Each row is a point on a tangle of strands that fork, close into loops and nearly touch. The rows are in no order.
In the rows, zero is written as 128.
Points whose rows are less than 111 apart are linked; no others are. Some points are linked to none.
maf: [125 172 139 128  91 109 110 144 132 152 174 167 137 151 104 180 160 137
 100 107 154 152]
Dedad: [114 105 142 159  54 128 118 166 104 131 189 134 131 139 103 120  85  86
 136  73  82  98]
mosu: [101 153  61 171 134 110 113 159 118 116 121 117 129 118 118 162 123 185
  96 142 169 158]
zik: [145 109  81 144 195 157 143 125 101 143 132 172  60 129 120 139 155 115
 172 142 112  92]
mek: [130  95 157  85 114 160 168 143 113 111 122 188 127  74 120 123 116 138
 142 111 119 130]
pum: [115 104 113 143 168 178 175 122  78 156 113 174  93 131 108 106 180 129
 170 158 131  81]
Genof: [116 169 151 143 136  98 163 147 174 108  67  69 172 146 110 125 198 146
 118 169 182 154]
nupon: [ 85 184 133 113 119  84 127 173 133 119 137 174 137 140  92 183 168 174
 111 121 168 164]
Rarug: [ 78 129  82 180 143 113 157 155 120 150 140 109 117 153 118  86 116 126
 117 161 118  73]
Biva: [117  88 182  98 101 165  94 113 127 135  98 155  99 107 116 186 122 131
 154 111  98 174]
tirun: [111 139 166  70  42 161 137 106 128 148 145 129 161 109 139 126 100 104
  94 112 107 121]
Buzop: [ 90  77  75 111 161 152 137 109  94  65 101 144  92 114 115 108 108 131
 167 125 178 111]
foran: [138 138 148  99  91 136 171 133 141 173 165 143 130 134  92 128 142 114
 105 106 119 103]
geren: [ 68  76 112 120 142 161 152 103  91  66 146 158 116 142 118  95  96 143
 144 165 164  87]
mir: [ 65 184 148  96  94 101 165 145 170 124 122 117 153 119 121 150 166 128
  94 121 147  95]
neb: [119  84 199  70  67 166 150  91 155  96  83  95 123 121 107 118 113 106
 139 137 101 157]
pel: [125 119 149  90 127 142 118 107  95 131 127 127 117  79 164 149  57 119
 135  60  86 140]
Sefa: [112  76  98 118 136 155 139 166 130 155 138 118 129 102 139  68 126 121
 149 137  92  73]
sige: [ 90  64 150 106 122 155  99 161 109 135  85 172 115  74 107 106 162 149
 165 132  83 106]
vedo: [107 167 178  62  55  86 140 127 134 113 145 136 207 132 128  86 114 121
 107  74 116 120]
ros: [ 60 157 127 143 115 133 158 132 127 160 119 100 153 120 125 127 151 143
  93 129 141  83]
tob: [156 113  99 199 184 122 124 112  82  74 136 141  99 120 164 116 123 127
  95 165 152 136]
Ranut: [135 121 140 119 160 155 136 121 131 143  89 133 109  75 154 156 103 140
 164  89  97 150]
labo: [164 148 180 112 137 159 187 138 131 172  79 130 168  76 107 141 193 127
 148  95 113 136]
Rufen: [132 104 146 152 134 150 137 147 118 115  79 148 133 125 101 141 125 171
 168 171 148 176]
guvi: [165  89 102 119 159 157  79 157 158 164 109 167 115 114 156 112 144 133
 178 131  83 129]
nuven: [131 168  97 145 173  65 160  98 123  90 166 102 113 175 112  90 113  97
  90 151 145  96]
nog: [118 132 164 149 133 156 113  83 132 122 116 125 133 109 155 142 107  94
 135 141 116 129]
Gepoz: [133  76  43 111 167 141  55 136 142 113 105 112  95 106 160 112 145 130
 150 151 109 125]
tuge: [166 189 155  95 141  40 126 103 163 122 148 150 174 161 136 107 122 141
 143 138 146 127]
geke: [115  99 170 135 132 154 125 146  96  85 106 198 146 106 122 155  97 180
 153 144 136 194]
bom: [ 77 199 182 154 124 175 148 123 102 123 136 113 162 134 165 186 166  99
 109  75 145 112]
pap: [ 75 130 149 102  62 166 133 100 139 124 141 116 138 121 143 159  99 110
  78 162 125 128]
sonep: [148 100 102 128 186 142  69 141 140 107  99 173 123  90 172 119  98 145
 173 115  84 141]
luri: [167 148 108 115 128 120 111 133 143 178 129 118 162 100 138 154  98 154
 123 115 133 153]
Nos: [148 135 148 147 156 131 171  72 135  58 115  93 155 169 113 121 149 111
 116 193 182 143]
Beke: [115  92 127 163 144 144 128 104 128 100  51 102  65 112 131 155 153 114
 140 171 120 155]
kolos: [142 129 129  92 130 147 174  95 141 161 147 115  88 116 122 154 125 103
 115 107  98 107]
sav: [ 86 147 111 117  99 131 158 166 145 116 123 135 116 143  84 194 161 160
 103 141 176 155]
vema: [119 112 146 128  62 139 165 147 112 158 195 141 105 160  89 130 125  82
 110 104  78  87]
buno: [181 113 100 120 193 156 135  88 149 107 117  90 126 118 132 101 146 116
 152 162 159 120]
Tepom: [143 150 138  80 119 109 167 139 182 117  93  55 155 117 107 157 117 159
 108 119 155 190]
Musa: [119 154 138  96  48 105 119 164 129 145 166 140 169 143 117  97 106 118
 113  78 134 126]
nel: [100 158  89 134  84  40 123 152 161 144 152  71  97 140 108 130  98 103
 120  96 105 124]
sev: [143 133 158 162 180 113 129 112 102 110 139 178 156 146 178  70  90  92
 124 138  99 109]
Goton: [110 167 188 136 118  70 106 135 117 115 165 164 210 197 129  95 139 116
 121 130 140 114]
Nif: [101  93  35 144 132 132 142 157 126 148 165  99  94 156 128 107 130 122
 121 146 128  72]
nibi: [176 143 138 183 149 155 113 102 111 175  74 114 122 107 185 144 136  87
 125 131 126 156]
toti: [180 167 144  71 112  69 127 134 186 128 105  99 151 117 115 175 140 176
 125 116 165 198]
Lusu: [ 82 154 141 155 149 146 156 139 146 109  94  91 154 139 117 151 150 152
 109 174 187 155]
ritol: [102 113 120 165  53 121  77 149 107 158 176 103 139 155 129 162  98  98
 109  99 103 101]
reb: [ 81  82 121 142 180 161 157 128  88  70  53 106  77 125  96 103 128 127
 160 139 154 128]
Pagam: [105 175 108 113  78  78  96 121 160 124 143  97 132 126 133 198 140 145
  80 108 145 173]
zetos: [148 166 122 154 142 127  84 133 107 164  92 107 202  95 147 121  99 160
 127  87 138 139]
Gonaf: [119  97 132 127  94 171 153 161 116 116 115 119 141 138  87 176 144 162
 134 167 179 165]
vipop: [148  86  67 148 144 124  76 110 144 124 147 101 101 117 174 113 104 164
 120 152 125 136]
deta: [116 131 184 154 135 165 153 115 105 140 120 142 158 128 126 133 178 125
 123 175 133 119]
muze: [139 107  49 162 197 130 152 134  91 106 149 157  69 162 125 101 116 100
 162 107 116 115]
kad: [124 148  80 115  92  20 137 158 177 178 144 112 115 152 103 113 150 130
 145 108 113  99]
fusu: [146  83  99  46 100 170 175 131 148  93  96  88  95  94 103 109  97 136
 137 143 158 131]
Nokog: [164 157 176  69 140 130 191 131 165 149  91  97 153  98 102 139 154 132
 153 102 159 139]
linob: [137 175 141 164 130 129 110 122 137 204 110 125 157 158 132 126 178  98
 116 121 128 101]
mimul: [142 100 149 142 165 154  74 141 102  96  99 196 131 112 156 132  97 149
 171 147 115 161]
sozub: [100 170 185 114 122  83 146 138 107 125 146 142 207 137 139  83 123 124
 123 104 110  96]
pini: [ 72 109 176 168 131 168 113 108  87 131  86 159 137 113 133 118 156  99
 134 174 102  92]
mibiz: [ 94  61 110 104 152 166  96 132 122  81 121 169 119 129 142  99 111 146
 138 174 122  94]
Rur: [182 154 125 127 176  57 106 141 142 126 170 132 157 162 125  72 131 143
 135 135 139 119]
sug: [115 199 132 147 132  76  93 108 151 115 128 105 162 131 163 151 147 132
  97 106 141 156]
Gakot: [138 119  52  85 150 148 173 122 137 129 141 132 103 135  99 101 141 128
 151 114 187  97]
Meri: [104  77  92 143 146 127  82 112 109  73 118 123 110 102 148 113 107 149
 120 175 147 120]
mevi: [168 129  79 124 122  49 113 185 172 151 168 114 129 162  78 102 143 137
 165 118 125 111]
duv: [117  95 123 100 125 151 170 116 155  96  93  42 154 153  91 110 142 130
 130 169 179 152]
dal: [154 131  96 172 207 130 148 129  70  90 128 164  74 135 161 100 114 114
 143 124 144 136]
moz: [132 103 137  70  71 173 182  99 158 130 106  85 107 119 115 138 108 117
 117 154 134 134]
ruru: [139  84 182  81 130 152 137 120 139 105  82 136  90 125 115 142 121 119
 164 130 107 153]
Teg: [110 120 152  89  45 181 106 108 114 155 114 141 123 109 135 175 120 116
 115  87 118 156]
Danu: [132 128 171 114 133 148 146  60 149  93 146 105 143 149 126 145 126 111
 103 201 145 109]
felos: [ 88  95 148 117 142 152 128 156  80 112 122 180 135  87 126  86 102 155
 152 124  83 121]
kazu: [186 175 134 166 169 141 101 120 125 147  76 114 153  83 178 132  96 127
 135 108 126 160]
veveg: [ 74  64 178 113 121 165 137 128 104 123  85 146  91  99 119 115 158 119
 151 169 110  99]
zipi: [ 67 168 125 156 121  79 146 161 135 144 157 129 157 160 110  92 135 143
 114 129 129  92]
viten: [123 158 161 160  90 134  98 105  96 183 145 106 171 173 154 114 174  79
  99  95 101  79]
sov: [152 118 139 185 166 160 117  97 108 134  51 129  76 117 161 135 147  83
 140 173 122 146]
Rokes: [150 196 116 149 129  52  81 123 157 143 103 103 157 108 163 112 133 177
 103 102 154 169]
serim: [131 147 134 128  58 121  63 141 116 167 185 144 117 160 131 172 116 117
  92  88 117 137]
bilo: [164 136  69 167 160  93 119 137 131 132 165 112  76 116 138 140 101 161
 104  85 102 154]
konu: [136 127 132 123  43 115 138 180 129 113 199 144 137 148  81 121  71 115
 114  81  98 145]
putig: [185 137  60 144 167  66 107 152 135 120 196 134 117 173  97 105 131 146
 140 121 134 123]
romil: [161 131  72 233 165 105  96 147  87 128 145 152  85 151 152 108 156 132
  89 159 144 117]
Gipu: [177 127 129  98 100  98  77  95 167 119 190 116 156 139 137 104  89 117
  85 149 134 138]
Lepur: [138 110 161 112 133 163 137 107 135 147 121 149 138 126 128 116 128 120
 146 159 119  92]
pafup: [161 131  68 123 117  71 111 168 163 130 173  93 101 125 115 138  92 130
 118  79  96 138]
tume: [135 100 153 144 121 123 114 127 136 147 179 143 166 149 137  89 126  90
 147 110  72  85]
Fazas: [122 165 144 161 172 141 127 100 108 102 129 140 157 113 172 104  66 114
 108 132 112 132]
san: [159 110 103 113 156 121  99 124 120 112 165 147  95 114 144 153  84 154
 125  99 107 171]
Gir: [119 167 165  64  83  95 173 132 178 154 105 100 157 122 100 139 184 127
 127 125 168 122]
zisu: [194 175 161  72 132  81 122 106 183 122 133 139 162 128 118 137 133 143
 145 106 157 168]
Bera: [126 140 176 114  68 147 108  96 129 185 153 109 158 140 153 135 124  94
  95  99 107  73]
vin: [180  94 130 121 118 150 103 166 133 180 154 174 132 119 132 108 138 133
 147 124 100 142]
rud: [166  90  72 152 181 130  84 132 104  96 137 159  63 125 157 152 130 142
 133 115 110 148]
mog: [100 124 154 138  90 150 101  88 140 120 153 109 145 164 129 165 139 118
  86 182 141 128]
Lano: [170 132 157 119 143 158 139 145 114 179 117 147 147  71 129 139 154 149
 167  69 105 131]
buzas: [147 131 158 176 171 124 131 112 105 135 172 145 127 172 157 106  99  79
 157  97  64 103]
sirul: [154 151 114 138 171 127 161 115 126 142 137 138  83 140 139 139 132 117
 138 115 118 108]
fod: [153 112  73 168 142 148 112 117 113 128 129 146  85 130 135 161 158 152
 128 152 148 141]
bamov: [141 160  93 130 105 101 109 129 150 168 140  81 115 118 121 156 119 147
  77 130 128 138]
Gem: [126  96 166  95  95 141 111 117 113 136 141 157 127 107 158 106  87  95
 138  70  70 116]
Keda: [ 74 102 152 158 157 137 155 108  97  84  64  89  52 161 109 128 142 112
 153 145 121 156]
koti: [106 134 119 137 152 130 155 116 125  71 125 108 163 164  94 120 158 162
 115 194 216 144]
Mizas: [147 128  44 148 147 135 123 143 135 145 145  88  66 132 123 143 148 140
 122 131 152 114]

A tip is a point with one link. Name the tips that can be reached along the links from each point below, in the order of the rows.
mimul => pum, Goton, romil, vin
neb => Genof, fusu, linob
reb => Gepoz, Rokes
Mizas => Tepom, Gem
Lepur => mek, tume

A fork is a point with three links, a tip a point with one. Leave the first point through the second and follow the links. Name the first fork or tip that comes.
nibi, sov => Gepoz
tuge, Rur => Gem
labo, Nokog => Tepom
mek, felos => tume
Gepoz, vipop => Rokes
vin, guvi => Dedad
Dedad, ritol => vin

A piece is all that can be reached along the links. How many separate loops has the piece of each point below (a circle has one, a figure eight two, a Y none), and how many tips (points with one link)?
Gem => loops 0, tips 2
pini => loops 0, tips 2
zik => loops 0, tips 4
viten => loops 0, tips 3
reb => loops 0, tips 2
